A landscape with many valleys, sampled at points; each row gives a point and its height.
From any point a ball rolls to the lowest of the 6 points nearest to it. It stops when none of these is lower. Distance is the straight distance between rows; heights are no part of it.
git (h 24.3): [112 61 103 100 93 100 116 102 115 110 73 86 104 103 84 120 113 119 127 93 118 73 77 85 102 105]
Nena (h 30.2): [99 115 98 109 107 96 110 102 100 104 101 108 96 95 92 89 98 104 90 110 89 102 117 93 110 99]
bamef (h 18.5): [78 130 103 92 86 94 94 130 118 85 107 126 98 108 121 60 71 74 93 78 72 114 97 115 104 93]
zagi (h 33.2): [122 90 81 83 95 111 95 78 134 134 101 81 99 73 92 99 100 128 94 110 110 103 98 93 92 108]
vap (h 17.7): [108 89 109 109 107 97 118 94 97 96 74 91 113 98 93 117 114 109 125 93 108 74 91 89 103 99]
parug (h 28.3): [117 101 103 84 100 107 75 82 107 120 111 87 104 71 102 87 95 115 85 100 105 110 95 107 89 106]
zozo (h 33.6): [113 112 117 86 101 105 76 94 85 111 119 89 105 88 114 88 84 94 86 87 108 112 102 111 90 102]
Kon (h 48.7): [86 126 88 98 94 93 96 103 102 103 108 108 90 96 106 72 100 99 84 104 73 119 115 95 109 93]
taga (h 21.5): [112 97 110 100 111 84 103 109 104 100 69 124 125 87 85 121 107 86 102 95 78 77 96 59 87 81]
mela (h 39.5): [93 100 92 111 110 100 129 99 98 93 84 92 97 104 96 110 118 103 112 111 101 88 111 94 126 107]
badig (h 32.9): [93 76 120 122 112 106 125 102 81 77 93 85 95 106 100 120 114 88 110 96 108 97 88 124 105 106]
Nera (h 26.7): [98 87 111 106 113 85 111 106 95 88 60 122 116 114 91 120 114 88 111 97 88 78 99 84 108 92]
sile (h 16.6): [85 123 108 98 96 92 62 110 91 83 103 141 100 114 127 108 67 65 91 101 81 102 97 104 81 101]
bepef (h 22.0): [96 108 113 90 89 91 86 97 85 96 126 102 100 109 124 81 69 84 89 92 122 114 98 125 87 102]
sas (h 13.8): [131 117 97 88 105 101 68 81 131 119 95 92 111 66 87 89 102 97 74 92 88 107 110 78 86 105]
Lep (h 33.0): [80 95 99 111 98 96 117 121 88 59 95 106 90 118 98 93 106 82 103 95 97 96 97 131 111 102]
sikep (h 9.0): [106 74 117 104 111 97 121 100 88 100 98 85 113 106 90 118 116 101 121 89 118 86 82 96 96 99]
pafe (h 32.8): [91 67 123 111 104 109 115 103 79 73 102 72 96 121 104 123 124 81 111 84 138 92 91 134 110 110]
luk (h 41.3): [121 94 68 95 92 106 87 83 133 135 99 83 93 85 80 101 110 137 91 117 104 103 99 79 92 107]
Muzi (h 21.9): [109 82 120 104 114 97 91 99 88 106 98 97 115 106 98 133 106 98 103 107 112 79 86 100 76 92]
vudaz (h 93.8): [113 118 89 91 100 109 103 81 99 110 127 97 90 94 103 82 106 117 85 111 95 126 116 106 100 104]
bedi (h 20.8): [106 91 112 106 111 88 102 110 101 100 68 114 119 103 91 119 106 106 106 95 90 77 90 76 82 90]
nido (h 41.1): [79 110 85 108 91 92 122 105 88 76 113 105 80 109 98 77 90 90 105 101 96 114 107 122 108 109]
salo (h 24.7): [99 141 104 92 99 100 74 117 122 101 104 133 114 86 118 64 87 74 76 95 67 134 113 99 108 111]
pobot (h 22.4): [97 95 110 110 110 87 109 109 98 111 78 104 112 96 98 104 98 92 101 102 85 80 98 83 100 90]
Suv (h 56.2): [117 99 84 87 91 109 91 77 111 129 111 80 94 88 93 97 102 125 90 104 111 112 101 91 93 100]
Veged (h 18.6): [115 94 96 98 110 111 103 96 112 119 99 92 96 90 98 113 99 121 91 107 94 96 100 84 99 104]
Kegi (h 38.2): [109 117 62 91 106 101 85 102 118 121 77 116 102 86 74 96 113 124 75 121 81 110 122 65 106 88]
kemak (h 23.1): [101 92 98 106 107 99 114 104 104 108 80 105 109 97 86 107 116 106 121 96 88 76 94 71 105 89]
mari (h 27.8): [113 120 114 74 101 101 73 94 100 100 119 96 111 84 114 68 79 85 75 96 95 132 99 106 82 111]
Bedot (h 26.6): [101 104 105 99 96 98 73 102 67 70 99 124 108 121 111 138 84 73 112 99 112 91 86 104 85 97]
zuzen (h 16.0): [128 89 87 77 104 110 63 83 131 124 92 86 108 71 87 90 101 119 85 105 100 98 98 84 82 108]
fofaz (h 19.1): [125 108 99 84 105 95 72 82 112 109 109 95 115 65 108 79 98 102 76 100 85 117 104 94 84 106]
buba (h 60.8): [95 122 110 88 101 103 90 88 99 101 125 97 99 96 120 65 89 87 90 94 104 134 111 120 97 108]
Zudin (h 25.4): [69 116 99 116 92 91 72 132 95 65 85 148 100 115 106 116 85 53 96 83 77 85 91 114 89 102]
gifom (h 29.2): [95 91 118 105 108 83 102 112 85 81 76 107 113 115 91 126 102 80 102 96 95 85 92 95 97 91]
zuk (h 13.7): [108 113 122 88 107 96 53 103 89 98 96 119 112 101 108 118 83 78 84 102 100 98 95 98 80 87]
moz (h 27.5): [68 98 86 116 94 112 126 117 90 59 109 92 71 112 115 73 97 82 112 75 100 103 101 164 125 110]
fonav (h 15.2): [92 119 117 102 106 90 59 112 89 83 103 135 108 112 108 122 81 64 91 99 91 107 92 100 87 92]
vumi (h 14.8): [102 78 84 105 99 108 134 78 108 102 106 66 77 100 94 114 123 129 135 115 122 100 99 90 118 113]
sen (h 32.3): [131 108 67 84 104 108 83 90 129 129 82 109 98 79 74 97 108 134 89 114 97 107 109 70 101 97]
Fito (h 23.2): [122 61 111 98 95 108 122 98 111 98 77 79 115 102 87 130 128 118 125 91 116 67 78 96 119 95]
Mugip (h 17.2): [75 109 107 111 82 89 91 117 81 81 109 118 94 118 101 98 80 65 106 87 108 99 91 137 94 102]
Sumem (h 34.9): [112 110 88 107 101 103 109 96 110 116 97 103 87 96 90 100 105 124 92 113 89 109 112 76 110 96]
Kima (h 77.6): [103 97 81 100 105 95 107 83 100 120 126 84 85 93 97 98 107 126 97 114 104 121 116 96 99 100]
Lifiz (h 31.3): [122 71 87 95 81 113 117 104 129 129 103 66 99 102 94 116 108 138 135 96 129 72 83 91 115 105]
bafo (h 18.1): [98 114 103 102 99 92 66 106 78 83 111 128 104 112 119 128 73 69 108 111 101 94 98 105 80 91]
nuzel (h 73.5): [89 123 99 95 93 102 110 101 82 86 128 100 87 106 122 62 77 98 101 88 106 130 122 124 106 108]
pilim (h 22.5): [138 88 105 91 104 99 79 100 129 126 59 123 121 98 82 119 100 126 95 98 98 74 81 68 78 80]
tak (h 15.6): [115 92 115 94 105 89 72 97 101 104 87 115 128 104 106 130 92 96 98 96 100 87 82 85 69 84]
dofub (h 17.4): [103 126 119 91 94 102 54 103 79 88 120 133 100 122 127 117 65 72 92 100 104 105 91 111 73 101]
fum (h 56.4): [97 117 102 97 97 102 102 92 91 108 121 96 101 96 118 78 90 103 87 105 99 123 112 108 97 94]
kozan (h 20.9): [67 122 91 108 97 98 111 131 95 75 102 128 98 111 112 76 86 82 99 86 87 102 96 117 93 104]
mazo (h 22.7): [80 108 110 120 90 87 94 106 70 60 106 110 96 119 108 126 91 66 108 92 106 86 96 140 93 103]
zeru (h 28.8): [57 94 89 114 87 113 112 120 93 47 102 102 74 121 103 88 93 71 105 71 93 95 74 150 108 106]
lazuk (h 42.8): [114 87 114 91 94 108 92 83 101 126 118 76 105 83 99 100 105 122 102 102 117 98 91 106 90 105]
Zedag (h 42.9): [124 76 111 81 99 92 98 99 114 95 70 119 130 111 80 133 115 108 112 97 103 60 79 73 85 82]
pofor (h 40.6): [90 85 78 120 99 110 139 98 97 96 95 93 93 98 90 107 130 113 120 110 101 96 115 86 121 102]
muder (h 90.0): [93 118 89 79 88 104 99 89 87 107 147 81 79 101 119 72 84 107 91 115 109 119 115 120 106 108]
duz (h 15.1): [85 119 115 102 96 93 81 115 90 85 113 116 98 110 116 96 75 83 87 92 101 107 95 114 91 96]
fal (h 64.1): [96 107 111 96 95 105 114 85 87 106 130 88 87 96 117 88 92 105 98 107 112 111 100 117 101 114]
Taton (h 27.1): [85 91 102 115 100 91 114 124 85 73 82 104 100 104 94 98 107 81 97 93 89 86 93 109 104 99]
lilat (h 25.7): [83 119 100 106 97 93 111 111 85 85 109 107 98 108 112 75 80 88 101 90 100 107 98 122 102 104]
Soru (h 36.5): [123 109 82 90 99 108 85 87 129 138 103 87 93 77 94 92 101 114 82 111 97 102 101 85 89 98]
Gup (h 20.0): [96 108 125 86 86 93 65 93 73 94 130 101 98 108 115 87 74 80 86 92 116 123 95 123 79 95]
Tanok (h 53.8): [112 76 102 96 83 121 103 95 107 129 136 60 90 89 94 114 103 131 108 112 114 88 99 104 97 107]
govik (h 49.4): [100 117 99 102 97 98 116 95 86 107 117 93 89 93 112 79 92 101 98 107 97 103 110 108 100 100]
pog (h 68.4): [108 94 113 85 90 110 97 69 85 112 127 63 94 90 119 88 84 104 97 101 114 116 100 113 95 107]
Num (h 50.3): [94 100 56 99 93 105 107 97 124 122 102 85 80 114 81 98 125 137 100 121 108 103 108 69 117 102]
ferur (h 11.4): [127 92 110 91 109 97 75 96 117 117 81 105 122 86 82 102 97 101 81 103 90 98 81 80 81 97]
taru (h 44.2): [93 93 90 108 107 103 126 91 101 104 124 79 86 105 103 99 117 116 118 111 111 106 115 98 110 114]
mimin (h 21.3): [110 132 90 95 112 98 78 94 114 112 86 119 107 77 90 84 114 102 71 101 72 113 112 70 93 91]
gule (h 25.2): [133 89 77 81 96 101 75 84 153 139 99 85 104 68 85 94 104 134 91 114 104 93 101 83 95 103]
sazo (h 31.1): [106 54 104 111 107 122 135 96 88 83 87 76 97 115 93 123 142 115 120 95 113 99 97 96 142 112]
debor (h 12.7): [128 96 95 97 109 104 84 88 133 132 75 98 108 69 84 95 105 120 87 106 88 97 94 75 88 93]
nazu (h 12.8): [122 100 110 99 106 97 82 103 108 130 98 100 110 84 93 100 92 117 87 103 86 91 100 91 83 92]
linel (h 10.3): [110 86 106 97 110 91 80 99 96 91 86 119 121 117 99 147 98 87 108 110 102 76 81 84 79 89]
fuv (h 35.2): [96 84 92 115 104 104 132 106 87 80 85 84 90 107 88 114 133 102 121 93 92 92 111 96 130 111]
beza (h 28.2): [119 62 89 98 97 116 139 95 119 99 88 67 99 112 82 123 126 123 143 101 120 78 84 86 130 106]
muge (h 32.7): [113 110 115 80 114 100 45 84 108 112 102 110 126 72 107 91 86 87 72 84 94 107 95 86 66 104]
Gagon (h 27.0): [105 106 103 95 104 106 101 93 98 122 113 95 101 86 106 95 107 114 87 103 102 100 100 105 97 95]
gotef (h 21.0): [108 107 110 101 105 94 64 100 90 82 93 128 113 109 99 143 86 78 108 119 94 84 91 89 73 90]
fik (h 35.3): [73 128 83 87 95 102 100 110 113 81 131 121 83 106 128 53 71 93 90 90 75 132 111 133 109 97]
puf (h 21.1): [80 106 102 119 101 96 116 117 95 83 89 112 98 95 102 89 92 76 90 91 77 93 104 103 96 95]
kiv (h 25.3): [136 82 99 102 102 115 108 94 122 134 106 73 98 90 86 107 102 128 115 105 116 85 88 95 100 104]
Tupif (h 30.9): [81 69 106 115 98 118 126 112 76 66 93 83 78 107 101 103 125 91 104 89 112 112 95 127 139 115]
fug (h 58.7): [70 107 82 97 87 100 133 102 95 77 133 98 77 116 119 64 76 83 117 97 110 119 104 141 125 114]
dusi (h 11.5): [132 104 104 88 120 98 65 89 136 119 79 110 122 75 82 92 102 113 72 91 83 101 103 77 79 94]
gume (h 13.6): [121 95 96 99 109 98 95 103 116 123 61 127 110 99 86 99 107 107 92 96 78 88 101 62 93 90]
sovin (h 13.2): [116 113 107 88 106 94 55 92 105 112 93 110 120 94 102 113 98 92 88 93 87 93 93 89 78 91]
Tegi (h 35.1): [115 85 90 107 108 105 117 90 109 121 120 75 92 93 90 110 116 127 111 113 114 90 108 97 108 105]
bikez (h 21.8): [103 105 95 99 111 92 108 116 107 101 54 128 115 103 86 95 112 111 94 99 68 77 109 45 104 91]
Sop (h 15.7): [94 100 122 102 106 102 83 105 81 90 103 110 106 110 107 119 84 81 91 100 110 95 91 104 80 88]
bev (h 25.9): [87 97 110 114 108 93 119 110 102 92 88 109 107 102 103 103 103 95 102 90 90 97 108 102 94 103]
tipa (h 18.8): [115 103 103 108 108 91 99 96 108 110 74 111 114 91 93 106 104 110 104 109 76 88 99 66 101 80]
samiz (h 59.8): [120 101 86 91 89 108 100 75 118 128 125 76 84 100 95 96 116 129 101 123 109 113 102 87 104 104]
pobi (h 43.2): [108 81 85 104 109 101 126 96 100 90 71 103 94 105 79 108 129 117 122 106 98 88 113 76 125 90]
vide (h 22.2): [112 84 113 99 113 88 86 109 91 91 72 126 125 115 84 140 101 94 103 106 104 77 85 84 86 87]
pifa (h 22.3): [101 114 123 80 89 94 72 89 82 105 129 96 108 94 124 83 75 81 84 92 108 128 97 114 81 103]
kazog (h 12.3): [125 95 109 85 109 102 62 87 120 115 92 95 120 80 89 100 94 103 76 95 106 96 98 94 74 108]
mebuv (h 18.9): [84 103 111 109 112 94 108 127 94 85 63 126 119 112 94 108 108 75 86 87 73 94 101 77 94 91]
tokad (h 23.6): [80 136 97 92 91 96 102 115 109 85 122 116 94 113 121 59 65 81 91 85 76 120 114 125 102 103]
laba (h 39.7): [104 100 73 104 102 96 132 97 112 115 93 99 95 103 77 100 124 125 114 116 102 93 109 69 124 94]
dem (h 13.9): [110 112 111 104 107 91 80 103 98 108 99 117 109 101 99 101 97 101 88 89 91 104 106 92 91 94]
kud (h 12.5): [92 132 109 106 101 105 109 116 93 102 92 131 96 101 103 79 95 88 96 95 70 109 110 100 105 98]
perub (h 70.9): [82 104 84 97 92 105 122 90 84 101 132 95 76 103 107 89 101 111 106 112 110 125 119 118 118 107]
Fova (h 14.9): [129 86 92 97 104 100 96 96 133 129 74 106 116 81 91 101 101 129 93 106 100 77 94 64 93 89]
gek (h 27.3): [111 74 94 104 103 113 128 96 104 102 87 73 99 103 86 114 122 128 128 100 110 84 96 83 121 110]
rabok (h 24.0): [114 68 106 104 104 90 118 103 101 102 67 98 118 120 84 128 120 109 122 97 105 71 87 79 106 90]
Kip (h 21.6): [78 96 106 110 88 97 103 112 74 56 105 111 88 128 109 106 98 56 120 79 113 103 81 147 99 104]
zaka (h 16.1): [87 124 123 93 102 102 70 112 102 98 107 118 102 99 118 92 77 77 85 93 86 118 94 109 86 99]
zomul (h 32.0): [104 106 87 110 101 100 115 99 110 113 83 112 96 104 78 109 114 125 106 113 78 87 116 64 113 83]
nodi (h 16.5): [89 119 103 109 106 93 113 121 101 102 81 124 111 91 103 96 92 85 92 101 67 102 106 76 96 90]
vires (h 17.0): [95 126 124 85 83 98 58 105 97 96 120 109 112 98 122 81 83 74 83 94 101 122 103 125 85 100]
Vav (h 46.2): [87 80 122 101 90 103 114 87 84 92 130 70 85 106 114 107 102 89 121 94 136 99 94 132 98 117]
Tuk (h 68.6): [105 93 104 93 93 111 113 75 88 121 137 69 86 89 119 93 95 121 108 106 126 111 106 110 103 109]
Gal (h 19.6): [110 109 100 107 110 96 106 98 108 109 94 105 100 88 97 96 108 113 97 110 91 93 105 85 98 96]
zapem (h 34.6): [88 92 108 113 107 94 130 105 87 92 101 95 89 97 96 100 112 93 113 104 102 99 105 107 109 104]
sus (h 32.6): [115 115 110 79 95 99 47 88 98 103 110 101 117 87 113 99 89 74 71 92 101 126 96 100 78 97]
Zoda (h 22.1): [121 114 82 102 118 111 90 99 123 118 85 111 104 85 83 93 100 126 89 116 81 100 111 64 105 92]
fepim (h 20.4): [123 106 75 97 110 102 86 108 125 126 65 119 113 81 74 91 107 117 90 109 76 89 112 63 100 82]
Lura (h 28.0): [90 143 107 80 93 93 63 109 110 90 103 123 112 102 127 56 74 68 76 83 88 137 111 114 88 108]
loso (h 16.2): [81 126 97 99 104 98 90 120 105 81 98 142 101 102 107 73 91 78 90 89 65 104 106 103 94 95]
Kidur (h 80.9): [108 110 100 73 91 105 93 74 92 110 136 72 87 89 123 66 89 104 92 102 105 122 109 110 93 105]
pip (h 30.1): [106 54 103 106 104 120 129 106 91 84 69 80 95 114 84 120 129 118 123 92 102 87 98 93 134 100]
koz (h 28.1): [79 79 114 116 102 93 100 106 73 69 99 87 84 114 106 118 101 79 112 96 125 91 92 138 105 105]
laz (h 37.5): [89 134 90 80 95 97 86 106 104 90 121 122 101 96 121 57 70 79 84 96 79 136 108 111 98 106]
zosef (h 49.3): [98 112 117 80 91 104 89 94 79 107 128 76 98 97 118 75 84 102 92 96 117 114 102 118 97 100]
Bonas (h 39.8): [94 92 97 118 104 107 130 90 86 92 99 75 89 107 97 101 127 108 125 97 115 86 113 112 110 112]
zudi (h 33.1): [114 75 110 100 105 107 107 90 106 122 113 67 103 90 103 122 102 108 125 101 117 83 89 101 95 95]
Rar (h 17.6): [110 98 109 101 112 85 79 100 100 103 78 123 119 107 94 122 97 94 88 98 91 84 94 72 91 91]
pino (h 29.1): [76 92 109 116 98 100 118 100 91 86 115 95 93 105 110 94 96 79 110 85 119 112 99 126 107 103]
Badu (h 50.9): [104 109 72 98 105 99 99 82 114 122 99 99 94 94 77 96 117 138 95 124 100 101 114 72 105 95]
mibil (h 21.2): [99 119 113 99 107 96 87 108 98 105 115 115 100 98 118 80 73 86 86 96 98 121 104 120 96 102]
nanad (h 12.1): [140 90 83 76 99 105 62 90 147 123 79 103 113 46 86 98 103 112 82 100 97 94 90 73 86 107]
vavek (h 21.4): [133 80 89 92 90 109 94 90 133 138 94 89 113 82 87 106 96 130 103 109 108 76 85 83 98 93]
Bobu (h 53.6): [77 98 74 99 97 104 112 81 111 123 127 76 80 110 82 106 136 136 95 120 116 117 115 78 113 100]
zisi (h 30.6): [132 82 109 89 96 99 84 96 126 119 79 121 120 109 80 140 97 123 107 102 100 74 76 87 86 80]
Bugol (h 40.1): [92 101 119 102 86 98 114 90 73 101 122 74 84 104 114 81 84 89 113 107 122 117 100 140 99 109]
Leg (h 24.1): [107 93 104 109 109 89 120 104 96 98 63 114 106 97 87 98 112 110 109 98 81 75 104 63 107 93]
mezel (h 45.0): [110 81 97 101 91 114 111 90 98 114 125 70 94 90 109 111 107 125 122 105 122 94 94 105 102 110]
faf (h 14.5): [111 108 110 99 108 95 83 89 99 116 104 101 107 91 99 101 93 104 80 104 95 108 100 104 77 105]
rosad (h 16.7): [120 84 93 98 94 107 107 93 122 116 89 92 104 94 92 107 113 129 119 110 113 78 99 77 103 102]
neton (h 19.0): [73 118 104 116 98 88 100 137 97 75 83 131 114 101 112 90 81 61 89 85 69 90 96 104 94 98]
vum (h 25.5): [109 87 101 110 104 101 119 84 110 113 106 82 98 95 90 112 106 126 115 101 112 87 102 90 107 102]
Gesez (h 24.5): [76 86 111 119 90 98 111 109 73 54 97 89 77 125 100 90 94 73 110 76 117 104 92 173 109 113]
Siz (h 46.4): [85 108 74 110 94 93 127 96 111 113 95 103 86 102 83 95 125 120 104 120 94 103 123 74 108 93]
Kesa (h 19.2): [99 101 118 98 100 102 88 103 80 95 117 105 106 105 117 103 84 92 105 108 107 104 96 117 86 102]
sifof (h 39.4): [99 115 111 81 87 103 79 90 88 96 134 94 99 92 117 65 67 81 86 96 107 133 106 124 93 102]
Potik (h 86.8): [91 120 72 91 99 109 108 81 105 115 108 96 89 113 96 86 114 124 89 127 103 124 124 93 109 94]
puza (h 10.6): [81 116 115 102 87 97 103 117 80 90 121 103 92 111 121 84 68 83 91 92 115 109 93 132 94 103]
bepu (h 27.2): [93 95 114 106 103 96 97 100 69 95 106 102 106 115 118 129 93 80 110 100 126 95 97 117 85 104]
vilat (h 20.5): [100 87 113 98 106 104 99 96 88 98 98 92 107 107 107 116 103 100 100 103 111 91 87 104 96 94]
Lol (h 26.1): [73 110 102 107 95 86 114 108 79 64 110 94 87 110 110 86 84 84 105 83 105 112 95 151 106 114]
gugo (h 31.8): [94 82 67 114 96 110 131 82 110 110 93 74 85 120 73 115 137 129 120 119 121 94 107 75 125 96]
vem (h 17.8): [128 97 95 105 104 109 108 98 119 125 90 98 101 91 83 107 115 129 105 109 98 94 105 76 98 95]
sevub (h 14.1): [91 121 124 103 100 93 74 109 83 96 89 122 114 110 108 108 89 79 86 96 88 104 99 97 92 91]
gusiz (h 84.3): [108 101 92 81 92 112 97 67 99 118 135 67 82 88 114 84 97 122 92 113 112 114 107 107 91 106]
Vuvo (h 33.5): [95 92 109 111 108 109 113 90 97 102 104 74 88 93 104 118 107 104 109 103 113 102 106 102 110 104]
ledu (h 37.8): [75 105 82 113 94 109 131 104 82 74 116 89 77 107 111 85 102 93 104 98 91 115 109 135 124 111]
dod (h 27.7): [105 85 112 105 111 98 117 117 95 83 50 125 116 98 77 113 117 93 102 90 82 78 98 64 106 87]
guv (h 47.1): [116 94 77 101 91 106 104 79 115 133 109 78 91 94 84 106 115 149 106 121 110 94 105 82 102 102]
moluv (h 40.5): [72 96 69 99 94 100 121 90 123 128 107 68 86 119 71 107 141 142 107 116 119 103 101 73 117 103]
lonup (h 16.4): [119 119 103 97 105 94 82 102 109 109 98 102 107 81 105 87 87 99 84 99 80 106 105 86 100 89]
luve (h 92.6): [77 115 81 95 87 96 113 93 97 102 132 95 87 107 99 81 102 108 83 116 92 121 118 99 117 97]
mel (h 29.0): [85 93 122 119 101 91 96 112 74 76 86 104 99 108 102 118 101 67 103 96 111 93 91 121 98 99]
mori (h 37.6): [78 111 90 117 95 98 130 111 97 79 103 108 86 103 102 83 105 92 105 100 83 108 108 108 114 108]
Kel (h 15.3): [84 126 109 105 92 102 74 114 95 87 106 120 108 112 116 95 78 78 95 92 88 117 100 111 86 99]
viv (h 35.4): [86 89 102 112 102 103 137 101 84 76 110 84 86 99 107 103 103 98 118 92 113 103 103 125 119 104]
lano (h 18.7): [110 73 114 99 105 94 98 96 112 108 78 94 111 112 86 129 102 108 116 104 118 70 74 88 94 94]
timig (h 18.2): [109 119 98 106 108 97 92 105 106 107 86 121 106 81 95 94 92 97 80 104 61 108 112 64 107 92]
zotup (h 45.1): [83 100 84 112 107 99 134 96 90 92 106 91 86 100 95 98 123 107 103 101 96 102 120 105 133 109]
nuter (h 9.4): [143 91 96 91 101 98 64 86 146 121 76 103 126 67 82 105 97 117 79 101 90 91 86 74 79 94]
poba (h 24.8): [86 106 108 117 102 82 90 130 97 64 79 138 107 112 94 122 95 61 103 89 82 83 95 98 92 87]
tikep (h 64.2): [82 110 73 117 103 98 127 105 93 107 113 101 80 106 94 99 118 111 107 125 101 115 119 88 113 99]
deze (h 26.8): [111 60 113 102 99 99 101 92 101 98 80 87 118 113 94 144 117 101 113 93 122 79 75 98 98 98]
nizer (h 58.5): [91 131 100 84 91 98 89 101 97 107 125 102 100 92 117 56 76 95 92 98 93 133 108 124 104 102]
Buza (h 23.0): [103 81 111 108 116 92 119 108 94 83 66 102 111 102 89 120 121 101 102 95 105 79 98 92 106 88]
dop (h 33.4): [115 83 112 93 114 94 99 102 122 105 60 112 124 102 85 118 109 106 106 94 91 68 76 66 96 90]
Vus (h 29.3): [87 101 118 114 112 91 95 121 86 74 89 124 107 118 106 119 93 68 95 90 92 87 96 96 93 93]
Dizu (h 32.5): [73 101 83 117 102 101 134 117 88 63 108 96 85 110 107 77 105 83 101 85 95 104 103 141 115 117]
Pemi (h 62.8): [71 114 76 106 101 96 127 104 94 92 118 106 83 99 101 86 95 96 92 107 90 121 117 119 117 96]
sura (h 58.2): [119 86 80 77 92 124 86 72 120 132 124 57 100 76 110 95 105 129 92 119 118 105 107 100 89 112]
bipa (h 17.3): [99 110 109 95 92 94 80 99 77 100 116 104 102 107 112 107 80 86 97 99 108 112 101 112 67 99]
bomo (h 30.0): [78 86 95 120 101 107 131 123 76 58 100 92 73 107 106 102 114 81 111 84 106 101 99 141 128 114]
vid (h 33.3): [81 80 91 124 99 115 133 115 81 66 78 98 87 105 94 103 124 92 108 99 88 105 109 111 142 107]
mup (h 15.5): [94 107 118 97 106 95 89 106 83 103 107 111 118 103 109 108 87 85 94 103 99 105 101 106 85 99]
pagul (h 45.6): [75 98 66 108 92 83 131 93 100 116 111 86 81 113 73 103 134 120 112 122 107 108 112 76 117 100]
Kuze (h 52.2): [74 117 74 97 93 90 124 106 98 87 136 99 77 113 114 74 94 99 107 111 109 124 103 132 129 108]
maneg (h 15.4): [117 116 105 98 113 97 87 97 110 117 93 106 100 84 91 90 97 118 86 113 84 102 102 71 100 92]
renu (h 28.4): [98 74 104 108 108 95 125 110 93 87 47 111 109 101 81 117 116 101 117 95 83 82 100 68 109 83]
dela (h 6.3): [127 82 109 99 111 92 102 97 117 122 89 97 109 97 87 122 100 125 110 98 98 77 93 78 94 94]
momaf (h 16.9): [84 117 104 102 96 93 65 112 81 81 110 123 106 127 126 110 77 59 100 97 106 107 98 116 79 99]
buke (h 58.8): [97 94 106 91 97 101 111 93 82 105 119 82 104 106 108 99 92 100 109 92 127 94 89 115 96 114]
neb (h 20.1): [74 106 112 103 93 96 114 106 78 87 118 90 92 113 114 84 81 84 109 88 117 112 98 141 106 111]
Tuv (h 27.4): [65 113 97 104 91 105 108 120 105 77 113 112 83 110 111 77 75 68 103 77 94 101 95 140 109 112]
badod (h 11.6): [115 98 111 101 109 94 89 100 106 119 95 98 116 90 92 119 97 111 96 105 104 92 90 93 93 95]
zanen (h 23.3): [68 114 101 105 96 88 92 133 93 65 89 129 102 115 104 107 86 63 103 92 93 95 96 118 100 101]
mam (h 22.6): [80 89 104 119 107 84 110 125 96 75 68 128 117 103 91 108 103 74 100 85 75 72 106 82 106 96]
tariz (h 30.8): [81 94 112 95 84 104 114 92 67 87 124 80 85 117 127 94 89 81 107 81 131 112 96 141 104 109]
duzel (h 20.7): [108 128 112 91 106 96 69 96 111 101 103 112 109 80 109 74 93 85 75 90 85 130 108 91 96 107]
bol (h 51.6): [114 77 70 87 86 123 93 82 140 139 116 76 92 92 89 105 111 144 102 122 119 93 107 89 100 115]
demer (h 18.3): [110 68 114 103 111 103 120 93 99 88 88 75 107 110 96 129 124 107 131 90 129 72 91 114 111 107]
Lub (h 31.6): [95 64 84 108 91 121 129 105 90 81 72 80 78 109 83 113 138 115 119 106 102 95 114 88 143 108]
baz (h 55.5): [109 76 80 90 78 123 101 83 124 136 124 63 87 89 97 103 109 142 109 128 118 104 101 100 110 115]
novet (h 26.5): [81 125 97 95 100 96 108 109 97 93 110 115 94 106 119 69 89 89 91 104 84 117 106 110 105 105]
doka (h 54.4): [95 103 124 80 82 103 103 90 78 105 132 77 86 102 122 73 72 93 91 93 130 118 102 136 96 106]
Lovo (h 27.9): [77 98 95 123 98 96 95 125 85 56 91 121 93 123 103 112 98 52 105 76 97 85 93 128 102 97]

Call two points neighbours if one is among the 6 nearest of the other. Go from one point of each pair to the other, from neighbour to neighbour, staying as low as possible. Name the highest point that can't be avoided.
nuter / gume | Fova
puza / sikep | lano
gume / linel | tak
dela / nuter | badod
dela / vumi | vum

Where does a ball stop that starts at each point below?
Pemi | kud
bol | nuter
gusiz | dela
Tuk | dela
laz | kud
bomo | puza
ledu | puza
sura | nuter
